Each row is a point on a landscape with many peaks, with its height.
A climber steps from a point to the highest of its 2 nearest points, and stops where none of them is higher. Distance is the straight distance between rows; heights are no part of it.
k_48 height 105: [ -4,  -2,  13, -16,  -2,   5, -39,  -8,   9, -14,   0, -15,   8,  13,   6,
   4,  16,   2,  12, -12,  12, -17,  -5, -30]
k_909 height 350: [ 12, -11,   4,   4, -14, -22,  31,   8,  27, -19,  12, -23,  22, -21,   0,
 -13, -26,  13,  17, -11, -29,  -1,   1,  21]
k_285 height 24: [ 24,  27,   5, -26,  12,  12, -29, -24, -21, -10,  21,   7,  26,  -9, -11,
  -3,  24,  22,   8,   7,   3,   0,   0,  -7]
k_362 height 418: [  3, -11,  23,  -4,  25,  20, -12,   4,  -1,  24, -19, -30, -33,   9,  14,
  -1,  -7,  -3, -18,  -5,  10,  17,  17,  -7]
k_861 height 293: [ 33,  31,   2, -20,  12,   4, -19,  -5, -24,  16,  12,  19,   3,  -4,   0,
   2,   3,   0,  -1,  24,  20,   2,  -3, -15]
k_454 height 516: [ -4,   7, -18, -27,  13,  18,  -6, -17, -17,  29, -13,   5,  11, -11,   5,
 -15,  15,   0,  -1,   4,   7,   1,  -4,   7]
k_68 height 345: [-25,  16, -19,  13,  -2,   1, -13, -14, -10, -15,  26,  11,  24,   5,  -7,
   6,  10, -28,  34,   9, -23, -27,  11,  -1]
k_756 height 36: [  7,  18, -12, -23,  -7,   6, -13, -34, -13,   6,   5,  13,  32,   1,   5,
   4,  21,  22,  15,   4,  -2,   4,  -5, -11]
k_331 height 567: [ 26,  -2, -20,  -1,  20,  -9,  35,   9, -13,  17,  -2,  26, -19, -31, -10,
 -27,   2, -16,  17,  -4,  -1,  12,  -5,   7]
k_712 height 314: [ -4, -26, -24,   3, -16, -40,   4,  13,   3, -11,   6, -26,  29,  -9,  22,
  -4, -20,   0,  34,  -3, -38,   3, -18,  13]
k_482 height 193: [-26, -32,   3,   9, -36,  -7,   0,  23, -12, -11, -23, -34,   6,  14,  21,
   5,  10,   2, -27,  -6,   1,  23,   0,  10]
k_203 height 651: [ 57,  14, -16, -11,  10,  -2,  26,   2, -21,   2,  10,  31, -34, -12,  -7,
  -4, -12,  -7,  10,  11,  22,  14,  -5,  -2]
k_702 height 211: [ -4, -25,   0,  23, -10,   1,  -5,   3, -21,  -3, -22, -15,   7,  18,  19,
   2, -12,  16,  -2, -19,  -2,   9, -22,   4]
k_533 height 233: [-12, -26, -12,  25, -17, -18,  11,  11,   0, -20,  10, -13,  15,  -4,  -8,
  -8, -13,  11,   7, -11, -15,  -8, -16,  25]
k_573 height 339: [ -8,  -1, -11,   4,  13,  16,   4, -22, -18,   0,   2,  11,   4,   7,   1,
   8,   1,   8, -10,   5,   6, -17,  -7,  14]
k_127 height 337: [ 21,  20,   7, -20,   6,  -5,  19,  -2,  17,  24,  -8,  20, -21, -14,  -5,
   1, -13, -10,   3,  12,  27,   4,  18, -14]
k_833 height 403: [  4, -15,  17,   6, -32, -19,   3,  11, -10,   1, -33, -39, -21,   6,  12,
  -6, -29,  13,   0, -23,   6,  10,  -7, -13]
k_663 height 210: [ 16,  17,  -6,   3,   8, -19,  10,  -4,   0,  11,   9,  29, -32,  -7, -16,
  -4,   5,   1, -18,  20,   3,   1, -10,  -6]
k_831 height 632: [ 16,  16,   0,   6,  31,  16,  -8,   4,  -3,   0,  14,  16,  -9,  14, -18,
   5,  -9,  -3, -23,  20,  21,   6,  -6,  12]
k_267 height 169: [-15, -21,  14,  -3, -22,  12, -10,  26,  -6, -10, -21, -31,   3,  19,  14,
  -7,   7,   7, -28, -16,  -4,  18,   1,  -8]
k_305 height 568: [-11,  12,  -2,   1,  21,   4,  -4,  10,   8,   0,  18,  11,   4,   1, -25,
  -5,   5,  -9, -23,  20,   5,  -7,  -1,  19]
k_194 height 517: [ 43,  14,  10, -12,   5, -16,  -6,   3,  -5,  -3,   1,  28, -18, -12, -17,
 -15,   3,  -3,  14,   4,  21,  -5, -11, -35]
k_593 height 246: [ -4, -18,  38,  27, -14,  -4,  -7,   9,   3,   0, -21, -22,  -6,  12,   9,
  13,   0,   0, -10, -25,  20,   9,  10, -12]
k_35 height 552: [  1,   3,  22,   3,  14,  16, -30,   5,  -3,  11,  -9,  -3,   1,  19,  -7,
 -10,   5,   2, -14,  -1,  12,   8, -12,  -5]
k_568 height 454: [ -8, -14,   6,  24,  29,  13,  -3,  -4,   3,  19,   7,   2, -29,  11,   1,
   3,  -8,   4, -20,   2,   5,  11,   9,  16]
k_70 height 326: [-10, -15, -20, -11, -26, -44,   8,   9,  17,  -2,   9, -32,  17, -12,  21,
  -5, -23,  16,  21,  -3, -35,   4,  -2,  13]
k_187 height 338: [ -1,  19, -12, -24, -24,  -2,  29,  -8,  23, -13,  11,  29,  11, -14,  -1,
  -3,   5,   6,  21,  10, -22,  -3,   4, -11]
k_427 height 382: [  2,   6,  17, -22,  16,   3,   5,  -3,  10,  31, -23, -13, -22,  -1,   3,
   6,   6,  -9, -26,   5,  13,   4,  21,  -9]
k_184 height 199: [-13, -23,  17,  24, -27, -24,  25,  25,  -8,  -1, -30, -45, -13,  -3,   5,
   7,  -3,   1, -20, -25,  11,  29,  12,  10]
k_292 height 553: [-14,   9, -18, -25,  14,   0,  11, -13,   2,  32, -11,  10,  -3, -15,  -2,
 -15,  10, -15,  -4,   8,   4,  -6,   7,   9]
k_199 height 621: [ 10,   4, -17, -20,  14, -11,  26,  -4,  -3,  28,  -8,   9, -24, -24,  -4,
 -19,   3, -18,  -4,  11,   2,  -6,  -1,   5]
k_6 height 54: [  9,  -2,  -3, -22,  -6,  11, -13, -24,   4, -10,   6,   4,  28,  17,  20,
  18,  15,  21,   4,  -4,  -6, -12,   2, -23]
k_612 height 435: [-23, -13,   9,  16,  -9,   5,   2,   1,   1,  13,  -4,  -8,   9,   4,   5,
  10,   6,   0, -26,   5,  -3,  -2,   1,  11]
k_256 height 190: [  5,  29,  -8,  -3, -15,  -8,  25,   5,   0,  -9,  21,  34, -11, -14, -13,
   2,  -3,  -4,   4,  34, -23,  -5, -11,  -3]
k_580 height 583: [ 49,  10,   2, -10,   6,   2,  23,   8, -19, -13,   4,  34, -22,  -8, -14,
  -6,  -7,  -5,  12,  -2,  19,   2, -15, -17]
k_690 height 462: [ 50,  -5,   8, -20,  15, -15,  -9,  11,  -6,   5,   3,   9, -48, -11,  -3,
 -13,   2, -24,  21,  -4,  21,  -4,  -2, -36]
k_910 height 245: [-15,   4,  -3,  20,   3,   4, -11,  -7, -11, -18,  19,  -3,  23,  -1, -11,
   6,  13,  -4, -13,  14, -32, -15, -14,  18]
k_585 height 559: [-23,  10,  -1,  -1,  -2,  31,  19,  -1,   6, -16,  18,  17,   9,  -6,  -2,
  14, -18, -10,  13,  18,  -6, -18,  11,  17]
k_52 height 298: [  9,  -1,  10,  -2,  14,  24,  -8, -16,  -7, -13,  -4,   4,  -2,  16,   3,
  10, -11,   9,  -5,  -3,  19, -23,   3,  -5]
k_726 height 463: [-21,  28, -18,   3,   3,  25,  13,  -9, -12,  -7,  24,  32,  -6, -17,  -7,
   9, -12, -14,  24,  22,  -8, -19,   7,  10]
k_765 height 362: [-29, -37,  -4,  36, -26, -18,  15,  16,   2,  -4, -13, -27,  13,  -5,  13,
  11, -12, -11,   3, -12,   2,   1,   4,  20]
k_274 height 316: [-34,  -7,  -9,  10, -14, -10,  -1,   6,  12,   3,   7,  -7,  18,   4,  16,
  12,   9, -34,  13,   7, -14, -28,  27,  -7]
k_142 height 285: [-18,   0,  -4,  13,  -4,   3, -13,   1,  -2,  -6,  14,  -4,  30,  13,   6,
  -4,   6, -35,  20,   6, -28, -33,  19,  -7]
k_441 height 484: [ 13,  21, -10, -17,  17,  13,  -7, -11, -15, -20,  19,   5,  17, -12, -18,
   2,  15,   6, -14,  25, -10,  -9, -10,  22]
k_570 height 177: [ -8,  21, -13,  -9, -10, -13,  -6, -11,   7,   0,   9,  19,  11,  -4, -15,
  -3,  27,  12, -10,  15, -19,  -1, -11,   0]
k_988 height 220: [  0,  11,  -7,   5,   5, -10,   4, -11,   0,   0,   9,  25, -38,   9, -14,
  -1,   2,  15, -19,   4,  16,  -8,  -1, -11]
k_137 height 335: [-16,   6,   5,  11, -16,  -4,   0,  -7,  20,   0,   2,  18,  -3,  17,  -9,
  15,  13,  17, -18,  -2,  22,   0,  16, -14]
k_20 height 481: [ 24,  -7,  -7,  12,   2, -22,  22,  -4,  -2,   5, -11,  31, -31,  -3,  -7,
 -15,   9,   3,  -4, -22,   2,   6, -14, -16]
k_510 height 336: [  0, -13,  -7, -11, -19, -33,  18,   3,  27,  -9,  -3, -28,  20, -12,  11,
  -5, -24,  27,  18, -17, -22,  14,   4,  11]
k_63 height 189: [-22, -28,  -7,  21,   2,  16,  -2,  17, -17,   8, -16, -25, -26,   9,   7,
 -19,  -6,   7, -21, -17,  -6,  20,  -5,  15]
k_334 height 503: [ 10,  -9,  37,   1,  10,  16, -30,  15,   2,  -5, -11, -19,  -3,  14,   1,
 -11,  -4,  -1,  -5, -13,  16,  -3,  -6, -14]
k_575 height 137: [ -3,   8,  -8, -25,  -6,  -8, -29, -12,  -2,  -6, -11,   1, -10,  16,   3,
  -5,  28,   7,   6, -15,  14, -15,  -3, -28]
k_422 height 303: [ -8,   8,  26,  10,  -9,   0, -20,  -2,  28,   1,  -3,   3,  -7,  16,  -3,
  11,   8,   5,  -9,  -8,  27,  -5,  19, -25]
k_293 height 441: [-34,  12, -23,  16,  12,  -3, -17, -15, -11,  -6,  15,   7,   7,   3, -11,
   1,  12, -24,  17,  -3, -18, -25,  -4,  10]
k_674 height 273: [ 23,  15,  16, -29,  20,  11, -42,  -6, -16,  12,   3,  -2,  -9,  -6,  -1,
 -13,  11,  -9,  10,  13,  24,  -5,  -3, -24]
k_284 height 249: [ 22,   0,   0,  -8,  35,  13,  -5, -14,   1,  12,   5,   9, -37,   4,   3,
   6, -13,   2,  -4,   4,  28,  -9,  17,  -9]
k_900 height 216: [-25, -22,  -4,  39, -18,  -6,   0,   7,   1, -24,  22,   2,  24,   1,  -1,
   0,  -8, -11,  12,  -1, -18, -20,  -3,  17]
k_419 height 610: [ 22,  16,  18,  16,  24,  16, -27,   1,  -5,   7,  11,  11,  -7,  15,  -9,
   0, -14,  -2,  -8,  12,  29,   7,  -2,  -2]
k_959 height 165: [  3,   5,  -8, -22,   9,  -4, -22, -18,   0,  14, -13,  10, -21,   3,   0,
 -12,  14,   4,  12, -14,  26,  -4,   1, -24]
k_191 height 270: [-17,  -8,  19,  22,  -2,   8, -15,  -1,  13,   8, -20,  -8,   1,  18,  13,
  17,  -1,   6,  -5, -21,  21,   9,   8, -11]
k_211 height 247: [ -2, -15,   8,  17,  -3,  12,  14,   1,  -2, -21,   7,  -1,  20,   0,  -9,
   0, -12,  16,  -5,  -3,  -7, -10, -11,  22]
k_996 height 352: [  2, -11,  29,   1,  -5,   9,  10,  -3,   9,   1, -28, -20,  31,   0,   4,
   6, -10,   5,   4, -18,   3,   2,   6,  13]
k_724 height 468: [ -2,  22,  -1, -12,   0,   8,  23,  10,  20,   0,  11,  25, -13,  -5, -15,
  17, -17,  -6, -13,  29,  17,  -4,   7,   8]
k_280 height 372: [-36,  -8,  -4,  12, -17,   1,  15,   0,  20,   7,   8,  -3,  12,  -7,   7,
  17,   8, -17,  -7,   7, -14, -19,  16,   7]
k_564 height 446: [ 14,  -8,  20,   5,  -4,  -3,  -1,  20,   4,  -7, -19, -18,   5,  -1, -17,
 -22, -25,  15,  -7,  -4,   3,   6, -15,  17]
k_151 height 604: [ 44,  18, -26, -15,  27, -15,  10,   5, -12,  10,  15,  29, -34, -12, -16,
 -19,  -3,  -3,   7,   6,  25,  21,   2,   8]
k_630 height 103: [  0,   8, -28, -20, -12, -18, -18, -11, -17,   0, -19,  11, -16,  18,   6,
   4,  27,  11,  -2, -16,  -1,   2, -18, -27]
k_309 height 307: [ 19,  30,   5, -24,   2,  15,  -4,  -7,  -2,  12,  14,  23,  18,  -9,  -7,
   3,   3,   7,   1,  29,   7,   0,   5,  -6]
k_687 height 527: [ 29, -14,  -1,  11,  13,   3,  39,   0,  -2,   9,  -5,  38, -23, -11,  -4,
 -17,  -6, -11,   7, -15,   3,  17,  -9,   0]
k_867 height 275: [-14, -15, -13,  14,  -4,   1,  -7,   4, -22, -16,  11, -18,  23,   3,   5,
   8,   6,   1,  -4,   3, -41,  -6, -23,  18]
k_286 height 434: [-18,  16,   1,  21,  10,  17,  13,   0,   4,  21,  19,  25, -23,  -7,  -1,
  13, -17, -20,   0,  34,   1,   3,  12,   8]
k_995 height 457: [ 33,  27,   5, -27,  -3, -20, -22,  -6,  -1,  -6,   5,  14,  -3,  -2, -18,
 -16,  27,  10,  12,   2,   6,  -4,  -8, -31]
k_918 height 197: [-12,  24,  -9,  -4,  -8,  -9,   8,  -2,   5,  -7,  28,  21,  10, -16, -15,
   1,  15, -10,   4,  27, -32, -20,   0,  -6]
k_361 height 203: [  6,  -4,  19,  -9,  36,  22, -46,   4,   6,  10,   5, -18, -43,   6,   4,
  -6,   1, -16,  14,  -6,  26,   1,   4, -17]
k_695 height 204: [ -4, -41, -16,   3, -23, -37,  -2,  31,   3, -19,  -5, -20,  31,   6,  30,
  15, -13,  16,   9,  -7, -20,  33, -16,   7]
k_269 height 504: [-12, -11,  -8, -22,  -2,  15,  -4,  -5,   5,  12, -10, -14,  41,   0,  15,
   0,  11,  -6,   2,  -3, -17,   0,   2,  12]
k_499 height 428: [ 10,  -4,  16,  -7, -29, -24,   0,  10,   4,  -6, -17, -31,  -9,  -6, -10,
 -14, -30,  31,  -4,  -7,   0,   1,  -5,  -2]
k_767 height 464: [ -6,   9, -11, -18,   4,   9, -25, -17, -21, -14,  -9, -11,  20,  16,   7,
   1,  28,  18,  -7, -11, -15,   6, -14,  -5]
k_604 height 196: [ -6,  -7,  -8,  -5,  19,  14, -29, -21, -10,  10, -10,  -6, -27,  20,  15,
  -2,   8,   7,   3, -23,  18,   3,   5, -15]
k_815 height 166: [-27, -18,   3,  -2, -10,   8, -10,  16,   1,   2, -23, -25, -18,  20,   3,
  -6,  12,   0, -38, -14,  15,  10,  15,  -5]
k_249 height 322: [ 46,  25,   8, -18,  14,  -2,   2,   8,  11,  14,  10,  12, -29,   2,  -1,
  12, -16, -18,   1,  17,  34,   9,  15, -23]
k_458 height 301: [ -5,  14, -12, -19, -10,   5,  17, -19,  28,  -8,  27,  18,  26, -10,   8,
   5,  15,   8,   6,  14, -25,   5,  11,  -4]
k_153 height 395: [-30, -24,  -2,  38, -11,  -5,   0,   7,  -3,   4,  -8, -18,   5,   4,   9,
   6,  -2, -12, -16,  -8,  -2,   0,   1,  19]
k_911 height 355: [ 28,   6,  15, -23,  16, -19,  10,  -4,  15,  27, -22,   2, -38,  -6,   2,
  -5,  -1,  -7,  -7,   0,  22,   8,  20, -24]
k_105 height 407: [-17,  -4,  27,  35,  -1,   8,  26,  14,  17,   5,  -6,  -7,   9, -15,  -9,
  17, -14, -17,  -2,  -1,   1,   3,  12,  23]
k_463 height 392: [-28,  14, -26,   2,   0,   8,  10, -14,   4,   5,  14,  23,  -9, -11, -13,
   0,  -1, -23,  33,  10,  -2, -22,  17,   2]
k_228 height 81: [  6,  14, -23,  -2,  -5, -23,  -8, -28, -19,   4,  -5,  26, -15,   9,  -3,
   1,  14,  14,   3, -11,   3,  -2, -16, -17]
k_381 height 259: [-22, -25, -24,  18,  -9,   2,   3,  -1,  -3,  -8,  -5,  -3,  40,   7,  10,
  20,  -8,   1,  17,  -8, -12,  -2,  -9,  21]
k_505 height 427: [ 25,  -2, -12,  -4, -18, -15,  24,  -1,  -2,  -2, -13,  33,   7, -12, -14,
 -20,  15,   5,  14, -19,   1,   3, -17, -15]
k_377 height 440: [ 14, -12,  23,  -4, -10,  17, -30,  15, -11, -18, -23, -30,   4,  14,   6,
 -19,  -6,  10,  18, -23,  -1,   0, -11, -19]
k_971 height 198: [-11, -21,  -2,  18,   9,  14,  -6,  -6, -16,  12, -20, -14,  -8,  12,  14,
 -10, -16,   7, -11, -20,  -2,  10, -13,  16]
k_584 height 269: [ 14,  -5,  18,   2,  19,  17, -11,  -7,   0,  -6,   3, -11, -27,  10,   5,
  13, -12,  -5,  -8,  -3,  30, -21,  11, -15]
k_642 height 180: [-13, -24,   4,  27, -20, -12,  -1,  24, -19,   4, -17, -31, -22,   5,   3,
 -24, -16,  14, -15, -11,  -7,  17, -15,  11]
k_94 height 433: [-13, -13,  17,  40,  18,  12,  10,   8,  12,  21,   3,  -4, -15,  -5,  -1,
   7, -14, -11, -18,   6,   6,  10,  14,  19]
k_772 height 565: [ 21,  30, -29, -13,  17,  -3,  15,  10,  -3,  14,  22,  29, -16, -16, -23,
  -9,  -9, -22,   9,  26,  18,   9,   0,  19]
k_817 height 158: [-24,   6, -18,  -9, -20, -25,   2,  -5,   8,  13,   0,   9,   2,   5,   1,
   0,  19,  -4,  -7,   9, -17,  -5,  -4,  -8]
k_420 height 476: [ 20,  30, -16, -26,  12, -10,   5,  -7, -17,  -3,  14,  16,   8, -25, -26,
  -7,  19,  -2,  -3,  26,  -5,   2, -11,  10]
k_55 height 381: [ 18,  12, -10, -19, -24, -13,  26,  -9,  10, -10,   0,  36,   9,  -3,  -8,
  -3,  12,  13,  14,  -2, -12,   1, -11, -20]
k_539 height 489: [ -8,   0,   9,   0,  -9,   8, -15,   1,   6,  -1,  -3,  -1,  20,  17,  -1,
  -3,  10,   8, -22,  -2,  -2,  -2,  -9,   3]
k_72 height 637: [-18,   0, -16, -18,   5,  14, -10, -15, -13,  13,   1,  -2,  28, -11,   3,
  -8,  21,  -5,  11,   7, -15,  -8,  -6,  17]
k_411 height 200: [ 21,  17,  -5,   9, -11, -11,  30,  17,   0,   2,  12,  45, -20, -13, -18,
  -3, -10, -10,  -1,  16,  -5,  11, -14,  -7]
k_710 height 361: [-14,  -9,  18,  15, -10,  11,  17,  17,  21, -20,  18, -10,  30, -10,   0,
   0, -13, -20,  25,   4, -31, -18,  19,   7]
k_851 height 250: [  8,  19,  10, -10,  17,   4, -51,  -8, -20,   3,  10,  -5, -23,   3,  -8,
  -8,  23,  -7,  14,   4,  12,  -6, -11, -29]
k_152 height 229: [-15, -26, -17,  15, -15,   2,  -9,  -1, -19, -10,  -9,  -6,  23,  24,  19,
  19,  -2,  14,  -3, -12,  -6,   3, -19,   8]
k_335 height 77: [  8, -18,  10, -13,  -6,   6, -16,  -5,   4, -21,  -2, -22,  26,  22,  21,
  11,  15,  16,   6, -21,  -2,   2,  -5, -17]
k_49 height 334: [-19,   3, -26,  -7,   2,  -1, -22,  -7, -21, -11,   5, -16,  28,  12,  12,
  15,  30,  -2,  -6,   1, -37,   7, -21,  12]
k_251 height 379: [ -9, -15,  -6,   0, -40, -36,  15,   5,  -6,   9, -34, -36,  -8,  -4,  14,
   2, -24,  19,   0, -13,   4,  18,   1,   7]
k_9 height 377: [ -3,  18,  13,  -8, -21,   4,  12,  -4,  23,  -6,   8,  21,   5,   4,  -3,
  19,   4,  16,  -7,  12,   3,  -4,  15, -15]
k_941 height 563: [ 26,  17, -15, -27,  32,  -3, -12,  -1,  -9,  29,   1,  10, -25, -12,  -9,
 -21,   4,  -5,  -8,   7,  25,  16,   4,   6]
k_321 height 443: [ 11, -13,  30,  14,  22,  10,  -5,  14,  -1,   9, -23, -29, -31,   3,   6,
  -2, -23,   3, -12, -18,  11,  22,  10,   4]
k_271 height 597: [-37,  -9, -22,  29,  16,   0, -15, -11, -11,   6,   7,  -4,  -9,   4,  -8,
  -6,   8, -18,  -3,  -4,  -8, -11,  -2,  22]
k_729 height 414: [  4,  16,  -6,   7,  26,  21,   7, -13,  -2,  25,  16,  27, -20,  -8,   3,
   5, -18,  -9,   2,  26,   8,   7,   6,  15]
k_587 height 366: [  6,  -5,  20,  13, -20,   5,  36,  12,  28, -21,   7,  -6,  28, -15,  -2,
   9, -27,  15,  12,   2, -22,   3,   4,  18]
k_853 height 222: [ -3,   5,  11, -14,  22,  10, -42,   7,  -1,  -2,   5, -11, -40,  13,  -3,
 -16,  16, -12,  -1,  -6,  14,   1,   0, -28]
k_413 height 236: [ 29,   6,  -7,  -6,  27,  -5,  -9, -10,  -3,   2,  11,  21, -48,   6,  -8,
  -4,  -2,   2,   5,   1,  23,  -4,   5, -19]
k_509 height 291: [-10, -33, -19,  15,   1, -17,   7,   8,  -2, -25,  16, -14,  41,   1,  16,
  12, -11,  -4,  30, -11, -34, -10, -12,  15]
k_397 height 223: [-13, -19,  26,  24, -15,  -7,  11,   4,  -4,   7, -27, -38,   0,  11,  16,
  26,   7,  -1, -22, -21,  20,  25,  23,  -4]
k_973 height 323: [ 18,  25,  -5, -25,  -3,   1,  14,  -4,   7,  17,  -8,  33,   1, -16,  -9,
  -6,  -3,   1,   5,  19,  13,   1,   7,  -8]
k_106 height 520: [ 22,  28, -28, -17,  17, -18,   7,   1, -24,   5,  15,  19, -10, -36, -29,
 -14,  10, -17,  14,  19,   3,   3,  -5,  12]
k_778 height 480: [-21,   6,   4,  27,  -7,  30,  13,  -5,   5,   2,   8,  18,   3,  -5,   2,
  15, -16,  -5,   1,  13,  -1,  -9,   5,  13]
k_591 height 465: [ 23,  -2,  37,   5,  12,  13,  -8,  19,   3,   6, -20, -18,   4,   2,  -7,
  -4, -27,  -2,  -8, -11,  18,   9,   0,  12]
k_3 height 231: [  0, -21,  -1,   2,  -7,  -5,  -1,   6,   6, -14,  -2, -21,  39,  12,  14,
  -6,   0,  17,   4, -17, -27,  19, -15,  11]
k_88 height 168: [-21,  -1, -18,  -4, -13, -28,  10,  -5,   7,  18, -13,  13, -24,   6,   2,
  -6,  19,   2, -18,  -4,   3,   5,  -1,  -9]
k_578 height 332: [  2,   3,  23, -25,   7,  15, -19,  -4,   6,  15, -26, -24,  -4,   8,   9,
   4,   7, -10,  -3,  -7,  21,  -8,  18, -25]
k_139 height 545: [ 15,   6,   6, -10,  22,  21, -12,  -5, -15, -22,  11,  -5,  29,  -4, -14,
  -8,   9,  16,  -6,   7, -13,   5, -19,  25]
k_868 height 644: [ 15,   8,   5, -11,  17,  18, -30, -15, -28, -25,   1, -10,  23,   7, -12,
  -3,  17,  22,  -9, -13, -14,   1, -17,  12]
k_525 height 387: [ 10, -18,  17, -10,  -8,  11,  -5,   9,   3,  -4, -37, -33,  16,   9,  10,
  -9, -10,   8,   7, -24,   1,   5,  -4,  -1]
k_678 height 217: [-13,   6,  -5,  -3,  -2,   3,   8,  -1,   0, -10,  25,   2,  13,  -9,  -2,
   9,  11, -15, -12,  34, -23, -28,  -1,   7]
k_766 height 215: [ -8, -29,  -2,   6, -32, -16,  -1,  30,  -5, -14,  -5, -30,  26,  11,  20,
   3,   1,  18,  -9, -11, -22,  25, -14,   2]
k_146 height 419: [ 12,  24,  20, -16,  -4,  19,  10,   5,  23, -14,   9,  14,   6,   1,  -9,
  21, -10,   6,  -5,  14,  20,  -2,  23,  -8]
k_611 height 333: [ -7, -14,   9,  25,  -6,   3,   9,  11,  18, -37,  32, -12,  33,  -3,  16,
  -3, -12, -20,  30,  -7, -44, -10,  19,  -3]
k_759 height 272: [ -8,   0,   4,  -3,  -3,  16,  10,  -7,  25, -12,  24,   2,  38,  -7,   8,
   2,  10,   3,  -1,   6, -28,   0,   2,   7]
k_444 height 232: [-13, -14,   8,   9,   0,   7, -23, -13,   3,  15, -11, -11, -28,  23,  22,
  15,   6,  -2,   4, -19,  24,  -3,  11, -27]
k_948 height 393: [-10,  25, -21,   4,   8,  11,   9, -20, -14, -12,  15,  28,  -7,  -5, -13,
  12,   5,   7,   4,  15,  -3, -16,  -7,  13]
k_47 height 192: [-20,  -2,  -5,  -5,  -5,  -4, -12,  -2,   5,  15, -11,  -6, -28,  20,   4,
   0,  18,   5, -30,  -7,  11,  10,  14, -16]
k_342 height 513: [ -9,  12,   8,  -8,   7,   0,  12,  14,  24,   7,   2,   1,   1,  -5, -13,
   9,  -2, -13, -34,  23,  13,  -5,  13,   8]
k_13 height 496: [-23,  -4, -18,  12,  26,   4,  -4, -13,   5,  17,  11,   8, -28,   0,  -5,
  -7,   8,  -7, -11,   5,  -2,   0,   3,  19]
k_590 height 271: [ 13,  -7,  20,   9,   1,  20,  -2,   2,   1, -28,   2,   1,   9,  13,  -7,
  11, -12,  20, -10,  -6,  14, -19,   0,   0]
k_561 height 383: [ -4,  -7,  27,  30, -13,  -4,  25,  21,  25,  -7,   4, -15,  28, -20,  -6,
   3, -26, -13,  21,   2, -19,  -7,  11,  19]
k_980 height 343: [-14,  13, -20,  -3,  -4,  -2,  32,  -7,   9,   8,   1,  38, -20, -25,  -6,
  -4, -11, -17,  29,   8,   0,  -5,  12,   3]
k_102 height 327: [  0, -11,  23,  15, -19, -12,  30,  12,   4,  -2, -27, -30,  17,  -6,  10,
  14, -11,   7,  -2, -17,  -1,   3,   2,  16]
k_783 height 359: [-17, -26,  -4,  13, -35, -37,  22,  15,  -3,  -4, -24, -38,   7, -12,   9,
   7, -19,   6,  13, -17,  -6,   7,   1,  17]
k_943 height 248: [ -3, -18,  -6,   1,   8,   6,  11,  -1,  26, -14,  22, -15,  48,  -6,  24,
  -6,   4,   2,  15, -14, -35,  15,  -5,  10]

Call two points neighbours if one is among the 2 nearest of the other. Go from one point of each pair to the other, from neighbour to neighbour, staying as high as possible. Name the lowest point that can't be avoided.
k_271, k_831 | k_142
k_47, k_868 | k_815
k_868, k_72 | k_420
k_585, k_35 | k_729
k_199, k_72 | k_454
k_199, k_203 | k_941

For each start below, name the point where the climber stops.
k_971 | k_561
k_422 | k_831
k_766 | k_199
k_335 | k_191
k_256 | k_52
k_817 | k_868
